Points, in no order, along strands that fork, close into loops and pass close to each other.
Two points are linked if the straight distance between their rows is under 136.
z_260: [ 37   0 -17  23 -19  15  13  34 -17 -46 -17   6 -10 -21  28 -26 -36  24
 -25   1 -41 -54   7  32  -4  12 -12 -10   3 -39  -9  17 -18  -9 -18  -5
  -4  -9  -8  16   1  62  62   3   6  10 -13]
z_2: [  4 -36  24  27 -13  29  42 -22 -18  38  24 -18 -27   6   8 -19  42   1
   9  22 -10  26   7 -21 -26 -31  -3   0  20 -21  15 -21   2 -24  25  -7
 -12  13  -5 -25  -7  13 -36  18   8 -26   3]
z_40: [ 32 -14  -6   7  -1 -52 -29   7  -3 -27  -3  -2  -1  49  34   9   7  29
  15 -14 -31 -13   7 -15 -11  13  -4 -42 -22  21   6 -11 -42  14 -21  31
   4 -10  42  14 -24   8  43  19  10  11 -18]
z_308: [-32  44   5  30 -30  -8 -27 -36 -14   7   7  25 -14 -10  -1 -15 -32  -6
  18  11  -5  14  21  23   0  -4  -8  23  -5  -4  14 -37 -67 -16  13 -14
   8  26  24 -33 -22  -4 -19  40  26   6 -35]
z_313: [ -3  -9   7  20 -25   8  25 -39  -8  49  16 -13  -5   8 -11   2   9 -13
  37  20  10  -1 -16 -14  -1 -10 -25   8  28   2  -8   0 -32  -7  20   0
  -9  25  23  -4 -12  -5 -10  13  19  -5 -28]
z_794: [-32  39 -12  21 -34  -3   2  -4  37  -4 -17  15 -20 -32   3  41 -40   1
 -16   7  -4   0   2   9  10   0 -22  15   1  -9  15 -10   7  10  14 -20
  31  -4 -15 -16   2 -36 -14   7 -21 -10 -11]
z_882: [ -4 -29  -9 -26  17 -12  25  -3 -18 -23 -15   8 -22   7   3 -53   2  -1
  -9  12 -27  10  34 -17 -16  -6  20   0   3   7  23  29  20 -10  17   0
 -26 -10   1  -4 -33   3  19  -3  23  -6  11]
z_24: [ 13 -14  42  14   7 -17 -38  -2   8  -5   6 -11   5  -2  33  30  20 -13
 -20  -7   7  13   2 -30 -14   1 -31 -16 -35   6 -13  32 -27 -43  27 -23
  52   9  -3  11  12  -4   1  -4 -33  14  -6]
z_37: [-13  25   5  43  27 -12 -18  13 -20 -16  17  31 -29  32  18 -15   2  16
  19 -13 -14  11  43   9 -13  -9  28 -39 -12  29  10 -32   1  -1 -27   1
   2 -31  11  -4 -11  33  47 -12  31   7  18]
z_225: [-37 -18  14   1   0  50  18  12  30  10  26 -11  30 -14 -28  33  29   6
 -15 -26  30 -16 -29  -3   1  19   1   9 -19  10  -2   6  39  30  -4  12
 -18  -8  -4   2 -20  -9  19 -21  12  -1  -7]
z_679: [-39  33   4   9  -3  -2 -14   2   0 -12  19   9  -8  -5   5  31   0  -1
   8  17  33  -3   1  28  21   9  -6   0 -23  52  11 -18  -1  30  -3 -10
  23  16 -10  -9 -18  34   1  -2   6  -7  31]
z_19: [ 33 -14   8  15  11  24 -25 -38  -5   9  -6 -50  12   9 -17  16  45   0
  43  19  18 -22 -25 -20 -13  -7 -16  13  55 -13  -4 -11 -27 -11  40  -7
   7  24  29  -2  12 -15 -20  25  -1  16 -21]
z_540: [ -6  34   0 -12   4  55   4  25  28 -22  40   2   4 -29  10  10 -11  -6
 -14 -25  21   5   9  41  14  36  16 -13 -16   3 -18   1  20 -12 -29 -16
  20 -17 -18  12  16  20 -18  34 -10   3  24]
z_511: [-22 -12 -16   8  -5  -3  17 -44  30  20  27  -5 -22  18 -14   8  -4   3
  -9 -10 -20  22   6 -24   4  -5 -18   5   8  14   6   4  15 -19  37 -51
  24 -36 -52  16  64  -4   5 -25 -19 -46   4]
z_869: [ -9 -35  16   4  17 -12   7  14   3  23  43  26 -14  24  19 -28  10  -5
 -28 -22 -40 -16 -13 -18  -5 -11 -12  -5   3  17  -3  24  26   0  16  41
 -22 -31 -42  17 -22  16  39 -35  16 -38  42]
z_483: [  1  -3 -29 -58   5  38 -26  17  13 -39  -3  30  43   0  12 -46  -9   8
 -18 -63  -1 -24   6  20 -18  26   9  -6  18  27  -9   5  22  -1 -20  20
 -32  -9   0  42  -2 -39  -5  30  11  27   5]
z_39: [ 10 -27  -4 -24   7 -25  18  28 -32  47   0 -28  10   1 -18 -17  -2 -22
  42  18  15  23   8   1   4 -32  20   8  17   3 -15  17  36  32 -10   5
 -29   8   7  16  -4  15 -20 -45  -5   7  22]
z_920: [ -5   0 -10   2  19 -19 -23  35  23  19  25  -6 -62  33  -1 -22   5 -33
  36   5  11  22   6  12   8 -49  28 -24   5  71  31 -21  23   7  54   7
 -40   8   6 -44 -57  29 -13 -10  25 -19  -7]
z_995: [ -1 -11   5 -46  39  -6 -13   7 -19 -29 -49 -24  52  -6 -45  -2  32 -24
 -33  22  46  17   7  30   6  14  63  -1 -19 -24  11  -5  -6  -7 -10  15
  -5  20  32 -20 -14 -34 -23  -4   9  25   1]
z_100: [ -4  22  16 -30 -13   9 -26  47  63 -10 -24   0 -20 -22 -21  35 -20   3
   8  -6   3 -12 -19   9   6  -5 -50  25 -21  20  24  20  25  17  27  25
  17  35  -2   0 -24   1 -23  15 -42 -20   4]
z_168: [  6  20   3  38 -14 -12 -12 -35  -6  26 -15  40  12 -23  22  -5 -43   9
  29  -4 -10   7  17  20   1 -25 -46  24 -23 -20   7 -13 -43  18  16   9
  16  19  25 -11  -8   9  -4   1   9  16 -27]
z_715: [ 17  36  -8  -3 -54 -26  32  14  61 -29  18  23 -30  28  16  24 -13  29
  12  -8 -23  -8  -3   6  18  -1 -46 -22  10 -11 -17  22 -33 -44 -31  15
  26  16   2   2   9 -15   4  45  -9 -27 -38]
z_641: [ 33  26   2  -6   2  17  -3 -21  10   1   3  -6  15 -19   0  -8  34   1
 -16  -1  25 -26 -49  16   8   7 -22 -15  10 -23 -12  34 -20   7  -4  16
  21  27  15  -3  10   4  -1   4  10  13  -7]
z_699: [-26 -35  22 -19  15   9   6  12 -13  -2 -16  19   3  19  17 -30  13  14
 -17 -10 -46  10  12 -38 -10  -4   5  -7   3  27   0  10  51  24 -11  38
 -34 -37 -28   7 -25   6  40 -30  32 -22   1]
z_670: [ 57  16 -23  -5  -1   0 -28 -45  18 -12   7 -13  24  28 -20   6  49  13
  13   1  29 -38 -39  22  17  21 -12 -21  42 -22 -22  21 -35   6   7 -20
  46  43  40  -5  49 -19  14  18  26  23   4]
z_616: [-47  11  12   3  22  32  10  24   4  11  14  -9  34 -38  15  23  17  -7
 -44  -2  43 -25 -11  14  -9 -22  15  -5 -25 -16 -25  -8  16 -13  -4 -12
   6 -17 -31   8   1   5 -19 -10 -44   8  -5]
z_677: [-16  19  -8 -45 -18  14   0  22  60  36   1   4 -14 -21 -26  41   3 -14
  14 -28  36  -2 -16   2  29 -13 -31  21  11  28  12  -7  33  39  28   9
   6   9 -13  -9   1 -19 -19  -6 -24 -25   6]
z_519: [-22 -22 -13 -17   6 -39  -9  28  39   8  30  15 -44  17   3 -35 -20  -7
  38  -9   6  15  -3  -2   6   6  27 -14  20  48  40  -4   7  13  32  14
 -44 -15 -13 -12 -57  30  10   0  41  -8 -24]
z_564: [ -7 -16 -20   8   6   1 -14  -1 -41 -22 -40  -2  19 -19  24  11 -27   4
  25   4 -20 -55  35  -9 -11   4 -21  43  -1 -14  -6 -20 -27  23 -15 -25
 -20  16  11  32   9  25  -1  12  -8  24  -9]
z_452: [-21 -23   5  10  60 -28  11 -14 -33   0 -44  22  23   5  23  -1 -14  18
  12  -1 -10  38  69 -26 -28 -46  16  32 -21 -20   5 -31  13 -11 -11 -11
 -19 -41  33 -30  31 -31  -8 -37  11  26 -12]
z_553: [ 38 -21   0  23 -24  48  33 -30   9  19  10 -24 -13   3 -13   3  27   1
 -25   0 -45   0 -28 -51  -1  10 -24  14  22  14  17  21  31 -15  37  -4
  28   1 -34  34  26 -18 -11  13 -33 -38  20]
z_513: [ 22  64   6  12 -23 -12   6  27   9 -35 -18  25 -29  -5  21  18 -12   3
   8  25   1  29  -2  32  18 -11   7 -21  -8 -22  -4 -38 -30 -29 -33   3
   7  14  22 -50   1  -5 -46  42  -2  13  -9]
z_848: [-26 -27  23   0 -17  24  35  10   5  57  21 -21  50 -10 -12   5  31  17
  20 -33  27   9 -22  12 -11  -2  -7  20 -15  -9 -17 -14  13  18 -15  19
 -29  -7 -12  15 -19  20  14 -38   8  42 -35]
z_765: [ 13  17   6   1 -25   5  42   8  53  -8  24  17 -30  29 -25  24   9  30
  20  -6 -25  -2 -28 -13   7  -4 -24  -9  16  -8 -16  36   3 -20   5   5
  -3  16   8  -7   2 -13  15  22   5 -43 -18]
z_86: [ -7  33   5  49 -22 -41  -3  11  21 -22   6  -5 -45  35   2  27  -6   0
  29  25 -12 -10 -24  -3  15  -2  16 -30  34  22  22 -36 -23  17   3 -20
 -12  -7  13  -5 -26  32  10   3  -1   6 -15]
z_723: [ 16  14 -36 -48  22  25 -13  27  13 -17  -1  31  20  13  21 -39   7   6
 -25 -38  37 -20 -38  38  20   8   9 -30  20  -5  -9   9  16   6 -36  34
 -13   5  -6  11  -6 -14  13  12  32  12 -21]
z_654: [ 32  -2  -7  30   2  -5  13 -29 -57 -11 -33  -8  10 -24   9 -33 -35  -2
  19  14 -32 -43  16  10 -12 -10  -8  47   8 -56 -10 -23 -45   8 -15  -3
 -29  10  19  20  17  11  23  -3  17  24 -22]
z_319: [-27 -17  19 -10   7  40   1  13  31  56   9  -5  10  10 -31  24  30   8
  16 -42  11 -26 -16  -9  29 -22 -24  12   8  34  28  -7  58  51  34  -5
  -7   2   2 -16   2 -21  12 -35  -5 -13 -14]
z_872: [-35  26   2 -30  16 -18   7  18   9  12  10  15   2 -18  21  15 -16 -30
 -40 -17  34 -22  -7  17  -1 -19   2 -20 -37   0   1  -9 -11 -27  18  -1
   1   7 -20  -8   5 -36 -27  -6 -33 -10 -15]
z_960: [-34  26  29  33   5  57  -6  13  -8  -1  20  15  29 -51  31  27   5  -1
 -26 -18  10 -12 -20  29  10  19  13  -7 -34   6 -14 -24   8  -3 -28  -1
   8 -19 -11 -15 -17   6 -27   5   1  20   9]
z_953: [-14 -21 -24 -14  12  24  -7 -19  24  -2  27  13   1  17  24 -18  16  -5
 -31 -35   3 -40 -28 -10  -5 -12 -30 -25  12  46   8  18  16   9  21  17
  -3  -5 -61  14  -9   3  35 -21   3 -32  13]
z_311: [ -8 -20 -21 -20 -30 -16 -38  22  -4  23 -43 -41   1 -13 -27 -13 -32 -16
   1  15   8  20 -10   5   3  12  -5  11  31  -2  -4   8  16  39  20   8
 -23   5   7  43   3 -12 -29 -18 -31  41 -20]
z_164: [ 43   0  41  36  -3  -9 -35 -15   7  -6 -19   6  -1 -14   6  42  12  19
  18  -4 -28  24   3 -24 -35   7 -62   3 -30 -17  -6  23 -23 -33   5  17
  52  18  25  10  -7   1 -19  17 -38 -12   3]
z_935: [-11 -13 -34 -31  -5 -28 -32  11 -63  27 -40 -26  37 -28   0 -24 -31 -17
 -15   2   3  17  17   2  -4  11  10  36 -13 -25  -9   5  -2  31  -7   6
 -24  -4  -1  50  20   7 -11 -31 -25  38 -13]
z_399: [-16 -13   8  -3 -10  28  27 -19 -46   5  18 -13  27 -33  16  -6   9   5
 -24   6   1  -2  24 -19 -21  12  -8  23 -11   2  -8   6  13 -19 -23   1
   5  -4 -33  19  18  27   4   5 -19  -2  35]
z_611: [ 34  26  -8  23  12 -16  -3   3 -42  -5   7   8 -34  25  40 -26  -5 -10
  32  11  -5  41  35  -8  -5 -13  -6 -15  -5  36  19 -18  16  10 -15   3
   8  -6   4 -34 -10  40  11   4  37 -29  29]
z_323: [ 15  -6 -33  -5   3 -29 -66 -16 -22  -8 -12   2  -4  -7   9   5  -7 -17
  29   6   7 -32   5   7  -1  11 -27  -3   4  40  18  28 -30  47  31   0
   6  30 -10  31 -11  20  24 -13  10  20  12]
z_572: [-24  36 -18 -14 -11 -17 -18  35  35 -32 -23   2 -27  -5 -39  45 -37 -22
   6   8   6 -32  -5  20  40   4 -22  32  -3   9 -12  24   6  28  -1  -1
   8  39   0  22   8  -2   1 -13 -42 -11  16]
z_840: [-65  19 -19  -2   1 -27  19  -5 -17  17  -7  16   1 -26  26 -18 -57 -22
  -3  15  11 -25   0  18  17 -35   3  17   5 -11 -12 -25  -1  24  -7 -16
 -44 -20 -26 -27  -4  -9  -1 -25  29 -15 -40]
z_248: [ 33 -16 -19  23  -7  -1 -12  10   4 -34 -32  27  25   6   6   9   2  33
 -41 -14 -45 -45 -39 -19  -2  -9 -25  -9  -2 -47 -26  26   8  21 -33  24
  -5   4 -10  28  33 -19  51 -34 -29  13  -2]
z_362: [ 13  -7 -14 -32  34 -30 -10 -25 -45 -35 -41 -20 -16  21   1 -12  20 -34
 -24  54  23  -5  25 -14   9   3  76 -34  27   8   5 -22 -10  -6 -20  -5
 -15  15  27 -35  -3 -19  -9  16  16  -7  25]
z_435: [ 39  31  26 -12  19  16  -2   7   0   5   8  35  21  -5  16 -20   5  -6
  -4 -19  15  25  11   6   0 -39   7  -9   2 -19  -3 -21  21 -18 -12  15
   4  23  26  -6  24 -42 -23 -17 -12  -8  21]
z_552: [ 19 -28  22  38  -5  25  -8  -4 -13  23  -5 -21  15  -2 -19   9 -13  12
  39   6 -22   7  30 -10 -34  17 -17  53   9 -26   4 -11 -15 -14  12 -41
 -21  -6  33  48  12   9 -35  22 -26  26  -7]
z_104: [  4  36 -21   6  10   7 -52 -19   1 -12   7  19 -16   1  -4  -8   7 -14
   9  -8  17 -38 -17  23  24  17 -22 -16   0  38  18  14   3  59   4   4
  31  27  12  -8 -29  25  23   2  33  10  30]
z_911: [ -3  -3  -7 -31  20 -21  20  20 -52 -25 -44 -17  44 -13 -34 -19 -28 -20
 -36  37  13  -4  -3  25   6  -4  61   7 -40 -40 -10   0 -17  -5 -29  22
 -38  12  16  13  -1 -21   0 -12 -12  14  26]
z_816: [  8 -35  26  19   5  41  -3 -28  -8  31 -12 -31  11 -45 -15  -8   6  -5
 -10  10  -3  19  13 -16 -37   5  -9  47  -7 -35  25  -1  -2 -39  38 -67
  15 -15   6   9  31  -3 -32   9 -23  25 -20]
z_410: [ -9   2   2  25   5 -21 -16  -7  -2 -20  24 -14 -30  16 -24  13  -1  -3
  -5  28  18  -2  -5   5   0  -1  27  -3   6  25   4   5 -12  10  10 -26
  29   7  10  -5  -6  36  14 -11  -5  16  14]
z_559: [-15 -17 -29 -30   3  26 -31 -20  18   9  41 -22   3   5  24 -14   7 -20
 -33 -42  11 -39 -10   2 -12  21 -24 -13  34  38   5  10  -5 -14  23 -25
   5 -25 -59  40  16  21  15   3 -24   2  -8]
z_664: [-19  20   8  18   3  29  24 -46 -24  -6  15  29   1 -26   7  -3  -1  -2
  13  26  -9  15  16   4 -10  11  15  10  -3  12  15 -33 -32 -26  12 -10
  -2  -4   5 -36 -10  -2 -22  35  37 -20   2]
z_149: [  6 -24  -7   3  23   8 -13  -2 -22 -29 -38 -52   0  17 -26  10  34 -13
 -26  74  19 -11  -7  -6  -4   3  79 -13  28 -16   0 -17   1 -10  -9 -24
 -26  24  22 -18  12 -14  -1  17  -6  11   8]
z_474: [ 28  -5   1   7  46  -6  -2 -20 -21 -19   1  12   7  14   6  -7  13   9
  15  -1   7  -2  25  -9 -29   3 -16 -26 -29  54  18  18  25  18  -6  -1
  -3   7  -2 -11   1  18  17  -7  32 -12  49]
z_846: [-34 -20  10 -55  32  -6  22  -8 -11  32 -26  -1  40 -32   3  25   7 -19
 -29  -8  41  16  15   0 -17 -15   3  20 -26  -7  10  -2  -1 -25   6   6
  -1  -4 -22 -24   4 -49 -36 -18 -15   4  -4]
z_812: [  9  29  11   9 -11  -2  39   5 -15   6  23 -14  18   5 -52 -10 -17   8
  12  26   3  29   9  17  38  39  71  -9 -16 -18 -31  15  10   9 -13  10
  21  14  30   3  -8  11   9 -12  28   5  53]
z_749: [-19 -38 -12 -31   5  13  -6 -22   7  17  16   0   0  -7   5  -8  -7 -14
 -24 -18 -22  -4  14 -28 -25  23 -11  23  12  23  17  35  18 -28  29 -53
  21 -28 -52  24  25   6  -2   5 -20 -16  -1]
z_921: [ 64  37   1  13  -1 -16 -30  29   3 -27 -14  27 -32 -15  10  -7 -47 -22
  -3  20   4  22  25  10  -3  -6  -3 -13  -1 -28  12 -21   2 -54 -16  14
  16  18  16 -25   5  -9 -62  42 -30 -15   6]
z_583: [-14 -45  12   1  13 -14   5 -49  -3 -13  -7   5  15  17  -9  18  36  37
 -28   6 -22  23   4 -37 -15   4  27 -14 -14   4  16  12  -2 -48  35 -27
  43 -42  -6 -36  21 -31  14   3  30 -19   8]
z_533: [ 26  24  -6 -14  -5  24 -14  48  50   8  45  20 -18  -8  -7 -15 -28   0
  -1 -27   4  51  25  23  16  36  32  -8 -26   2 -10   6  39  -8  -6 -18
  45 -20   1  16  18 -15 -25  19 -28 -20  34]
z_798: [-16 -17   2  -9 -25  74  32 -20  -9   3 -15 -21  21 -22 -21   5  -3   1
 -29  -3 -38 -11  -8 -42   2  34  -7  39  13   0  -2  21  29 -10  -5   5
   6 -21 -29  41  10   3 -10  14 -14 -23  28]
z_839: [ -3   3  -8  30  36 -37 -35   2   6 -49  -9  20  -6  34  23  -3  16  26
 -20 -12 -15 -19   5   1 -19  -7   1 -48 -15   8   4  -7 -12 -16  -7  -2
   8 -25  -2  -7  -5  -8  42 -16   7   4   6]
z_411: [ 17 -30  11 -17 -18  -8  -2 -10   6  10  34 -24  37  11 -18  20  10   2
 -11  -7  -1   7  -5 -16 -24  32  -8   3 -39  -2 -27  31 -23 -43   7   3
  40   8   5  46  10  -2 -17   1 -60  17   2]
z_584: [-10 -42  13  10  -6  17 -14 -19   1  24  53 -41  41  34 -35  39  48  26
   7 -13   0  20 -11 -30  -6  35   7 -11 -25  16 -17  17  -1  -7  -8 -15
  48 -16  -6  40  29   5   4  -8 -30  24   5]
z_501: [ -1   2 -33   9 -24  -2 -17  11  46  -9  26 -14 -41  23 -14   8  12   2
  -1 -16  -7 -49 -53  16  18  20  11 -29  42  -4  -9   9  -5   1  25 -21
   4  13  -1  34  -5  -2   5  21 -26  -7 -40]
z_813: [-13  28   8  18 -15  -8   2  20  12   1 -37  16  -2 -47  22  19 -42  24
  -1  -9  -7   1   2  29   0   2 -47  37 -29 -33  21  -2 -11  16  -7  -6
  16   6   2  -9  -4  19  -8 -10   2  23 -28]
z_331: [ 45 -10  11  14 -22  14  -7  -2  15  -1 -12 -18   4 -11  -4  13   1  27
  29 -20 -18  17   7  -9  -7  20 -40  25  -8 -25  -3  -3 -34  -5   4  -4
  18  19  37  14   4  -2 -40  39 -18  15 -16]
z_786: [-56  23  11  26 -19  35 -12 -45 -18  -2  17 -17 -12 -45  10  40 -12  -1
   4  35  -2  13   3  -2   8  42   1   3   0  13  14 -26 -29 -34   8 -18
  28 -19 -18 -33 -12  21 -31  43  26  -1   5]
z_58: [-27  20 -18  -1   0   6  -2  -5  -5  15  21   9   6 -25  29 -39 -25 -40
  -4 -14  15 -47 -21  33  34  -8  -4   0  24   2 -12 -23  -1  34  -3  -6
 -37  10 -19  -3 -21  22  32 -16  31   7 -23]
z_358: [-24   4  -7 -63  25 -13  -7  13 -65 -11 -27 -25  56 -18   0 -27 -16 -21
 -20   3  29  14  41  13   2  14  31   9 -38  -5 -22 -19   3  13 -19  18
 -17  -6  17  40  12  -9  -6 -16 -20  23  28]
z_239: [ 15  26   3 -23  19  -9  13  -5  -7 -16  20  32  17  19  -7  -6  -9  -4
  24  -8   5  20  16   2  29   5  14 -17 -36  23   4  12  13  38 -37  10
  10   4  14  -9  13   0  18  -6  24 -29  64]
z_502: [ -8 -26  15   1  48  -1  25  -2 -18 -23 -34  13 -15  -1  12 -20   4  11
 -27  18 -18  30  46 -26 -41 -34  41  -7 -10 -19   4  -4  19 -34  -6   8
 -10 -27  13 -35   8 -28  -4 -26  10  -1  19]
z_884: [ 18  14   2  32 -35 -53 -21 -15 -11 -21  -3  -3 -32  39   7  -1 -33  23
  31  19 -19  18  11 -13   6  12  -4 -24  14 -10   0 -19 -53  11   5  10
   3   3  28 -13 -26  16  24  15  24   6 -27]
z_190: [-11  33   4 -24 -15 -11 -12  35  32 -30   4  -5 -37  -1  -4  15 -15  15
  23  11  15   3   4  11  40  25  -3 -14 -16  43  16  -8  -7  55 -25  24
  -6  17  11  -2 -56  22  -5  23  26 -27  31]
z_555: [-16 -51  -7 -36  -9  25  25  10  -9  -2 -15 -24  22   3   2  11  -4  15
 -13   4 -38  -6 -10 -49 -19   7 -11  34  14  16   2  25  45  19  -7  26
 -40 -22 -20  14 -15 -10   8 -11   2 -28   9]
z_240: [ 18  -7   1 -25 -17 -26  14  34 -10  35 -15  -9 -15  -7 -14 -24 -35 -15
  14  16   5  45   8  -6  -1  -5  -4  14   4 -12   2  28  21  -4  14  10
   1  -3 -16  10  -2 -12 -18 -25 -26   6  10]
z_578: [ 10   7  -1 -13  -4 -27  26  17 -20  -1  34  21   7  48 -44 -16  -3   7
  19  10  -4  32   8  22  32   5  47 -16 -31  23 -31   2  12  12 -39  37
  20   7  33   8  -3  -8  50 -19  18  -5  54]
z_866: [ 27   5  28 -28  -8  29 -17  30  32  35  26   7   7 -23   2   4  19  -5
 -12 -19  19  56  -2  12   0  10  -2  -9 -28   3   2   8  37  -8  -5  26
  27   9  -4   2  11 -37 -31   4 -20 -16  18]
z_449: [  5 -30  22  -7 -10  26  73  25  -3  56  50 -15  28  -3  -7 -23  38  -6
  29 -19   8  47 -13   5 -11 -22   5   6   1 -24 -19   8  -1 -15 -24  11
 -15   9  12 -10 -17  11 -13  -5  11   8 -29]
z_469: [ 43 -13  -2  -5 -12  -6 -33 -34  -1  -7  -9 -25  25  10 -24  28  49  39
  50   7  26 -29 -29   5  14  34 -13  18  31 -24 -23   6 -74  21   2 -15
  31  30  30  10  16  -3  -9  33  11  42 -18]
z_994: [-17 -15  -4  10  -9  -2  -2 -21   9  17 -19 -13   0 -33   0 -21 -26  -4
 -15  -8  -9  14  10  -7 -10  18   1  25  11 -15  21  12   8  -4  30 -56
  22 -31 -25   8  26  -2   2 -34  -6  30 -31]
z_491: [-11 -26 -10  -7  19 -21 -18   0 -57   9 -62 -12  27 -22   1 -40 -30 -27
 -31  18   3 -21  34 -10 -19 -38  21  31  13 -39  -9  -7  21  10  -3 -18
 -24  -5  -4   9  39 -16  -5 -43 -30  20   5]
z_497: [-10 -40  17  -6  18  -6 -29 -33  -7   2   9 -36  31  34 -22  36  54  20
 -41   7  -5  -6 -12 -36 -33   3  20  -6   1  13   9   9   6 -18  25 -19
  31 -25   1  14  20 -24  18 -12 -16   7 -22]
z_503: [ -5   5   5  18  -4 -23  -3   4 -13   8  14  24 -63  11  23 -19  11 -52
  25   4  -4  42  15  -8  13 -38  16 -29  19  57  28 -24  20  13  24  12
 -27   6 -21 -34 -45  27   7  12  36 -49  31]
z_764: [-24 -17   5  13  20 -18 -14  -2 -14  15 -50  17  19 -14  30  -7 -39 -22
 -19   2  -2  -4   3  -8   8 -44 -16  29   7 -20  -3  -7  19  20  19   5
 -26 -10 -14 -19  18 -13 -12 -37  -8   0 -16]
z_639: [-44 -29  21  16  15  28  25 -31 -26  30  39 -15  31   2 -19   5  12   9
   8  -6 -23  16  29 -13  -9  23  26   9 -24   7 -14  -3   7  -7  -4 -19
  14 -21 -12  33  17  18  13 -21 -12   4  21]
z_627: [ -4  -1   1  13  32 -14 -11 -20 -45 -41 -36  13 -26  18  23  -5  22  -6
 -15  38 -19  17  34 -23  -4 -14  47 -24   4  -8  14 -31  -2 -13 -15  -4
 -25 -36  16 -42  -4 -27   2   0  34 -18  19]
z_544: [ -5 -21  31  44  23  -7  35 -45 -17  21  -3   7   9  42   2   5  40  37
  -6   5 -41  29   8 -30 -11 -15  14 -16  -3  -7 -13 -24 -11 -33   5 -13
   1 -35  22 -34  22 -30  16 -10  26  -5  -6]
z_834: [ 37  61   6   4 -52 -17  23  10  10 -15  10  42 -35  15  20  10 -22  12
  -2  27 -19  24 -13  10  29 -12 -22 -10  -4 -35 -30  -7 -43 -35 -48  39
  18  24  16 -25  -9  16 -17  47  -6 -20  -4]
z_296: [ 10  -5  45  15 -35  25  63  -3  -7  61  32  -2   0 -20   9 -18   7  -2
  10  -9 -19  50 -19 -12 -15 -17 -15  11 -12 -34   1 -12  -2 -27   0  29
 -18  -5 -13 -21 -49  19 -18  12  12 -11 -11]
z_573: [ 28  40 -26  24 -45 -29  40   9  44   5  38   5 -54  32 -13   7  22  12
  39   0 -27  -5 -62  -4  29  -7 -31 -15  51  -7  -6  17 -26 -25   9   9
 -21   4 -26 -15  -7  14  21   8  -4 -33 -51]
z_959: [-34  -9  11 -46  17  -1   9  13  27   9 -41 -19  27 -16 -27  30  37   8
 -11   7  53  35 -11  14  -2  19  19  12 -33 -11  13   0   1   8  -7  25
  10  -8  24 -33 -19 -42 -39   9   3  21   0]
z_88: [ 33  34  -7 -32  -8  25  -1   9  23 -26 -19  12   5 -10  15 -14  28 -25
 -56 -15  32 -31 -52  19  26  16  13 -28  19 -19  -9   3  16  -4 -34  24
  -8  12 -11 -33   1 -16 -12   8  21   8  23]
z_661: [ 13 -20  14  10   9   0  32 -21  16  34  36   3 -11  18  -9  19  21  -9
   0 -27 -20  18  -5 -47  -2 -13 -43   3   1  20   9  18  34  -8  25  10
  11  -2 -35   3  29  -4  13  -6 -25 -51  25]
z_432: [ 47  -7 -24  19 -28  12  10   8  10 -33  -4  27  -4  31   1 -32 -10  43
 -22 -28 -32 -50 -24   7  -2   2 -25 -28   8 -19 -17  38  -9   0 -23   9
  -4 -20   0  29  13   6  71  -5  20   1 -20]
z_61: [ -6 -20 -35 -20  48 -30 -49  -4 -30 -30 -33 -10   7   5   4  -3 -23 -23
  -4   0  10 -46  28  -6 -19  -3 -14  25   2  23   9   8 -10  37   5 -11
 -38  -3   5  21   3   2  11 -17  -4  17  -5]
z_732: [ 53  -6 -22  36 -28 -12  18   9 -34 -14 -30 -17 -11 -41  16 -15 -19  26
  27   7 -12 -38 -15  16 -19   1   1   2  21 -63 -20   6 -45   9 -25   2
 -16   4   0  23  14  49  27  17  12  30 -26]
z_13: [-25 -16  17  18  38 -10  33 -23   7  14  -2  22  30  21   2  15  29  28
  35  -7  -3  25  55 -11 -14 -18   4   0 -10 -15  -7 -37  11 -27  -9 -27
  -7 -43  18 -34  21 -33  -9 -10   6   0 -34]
z_934: [ 69  24  13  25  32  19  -3  28  16 -33   8  35  -3  -6  -1  -5 -10 -16
  14  -1  16   5  22  36 -12 -35   4  -2 -22 -32 -11 -31  25 -42  -7   5
   5  20  41   9  39 -30 -55  28 -40  -2  15]
z_494: [ -3 -15   7 -11 -21   2  39  48  -5  34 -11 -21   4 -15 -10  -5  -1 -17
  24   7  47  -7  -2  24  18 -23  30  13  28  -6  -2   2  32  47 -15  -3
 -53  -3 -23  -6   5  32  -1 -34  17  15  -5]
z_350: [-18  -8 -16 -20   5 -46 -28  49   0 -23  17 -17 -35  20  -6 -25 -23   4
  14  10   2   1  14   4  10  19   6 -28  -1  48  21  12  18  43   3  32
 -14   7  -6  -5 -57  54  23   0  27   1  20]
z_202: [  6  11 -26  24 -50 -18  -3 -11  56  -7  14   0 -45  54  19   1  12   5
  -2 -29 -25 -19 -55  -2   1   8 -38 -25  69 -15  -9   7 -25  -6   0  -3
  -3   3 -15   3  -9 -10  25  29   7   9 -64]
z_398: [-37  17  -5 -23 -13   1  18  19  16  24  15  -9 -24   2 -13 -19   2 -29
  17   3  38 -16 -47  15  27 -15  29  -8  28   9  -6  -3   6  19  -1  -7
 -41  19 -24 -19 -19  11  -1 -21  10 -10 -16]
z_191: [-47  51 -26   9  -7  -7 -18  -2  42 -51 -21  23 -30 -21 -22  47 -37  -5
 -28  21   7 -46 -14  28  13  -1  -6  12 -10   5  -5   4 -21  -7   3 -19
  29  30   8 -14   9 -18  -9  19 -31  -3  -4]

A fork is a point with three links, a tip a point with one. Leave the first point through the second and follow the links. Name the first fork or tip that comes.
z_573 / z_765 | z_935
z_2 / z_296 | z_786
z_866 / z_435 | z_501
z_848 / z_449 | z_483
z_248 / z_432 | z_679

A tip is a point with one link. Name the tips that can be reached along the links from each point below, in the order of the rows.
z_533 | z_501
z_664 | z_483, z_786
z_732 | z_248, z_812
z_584 | z_149
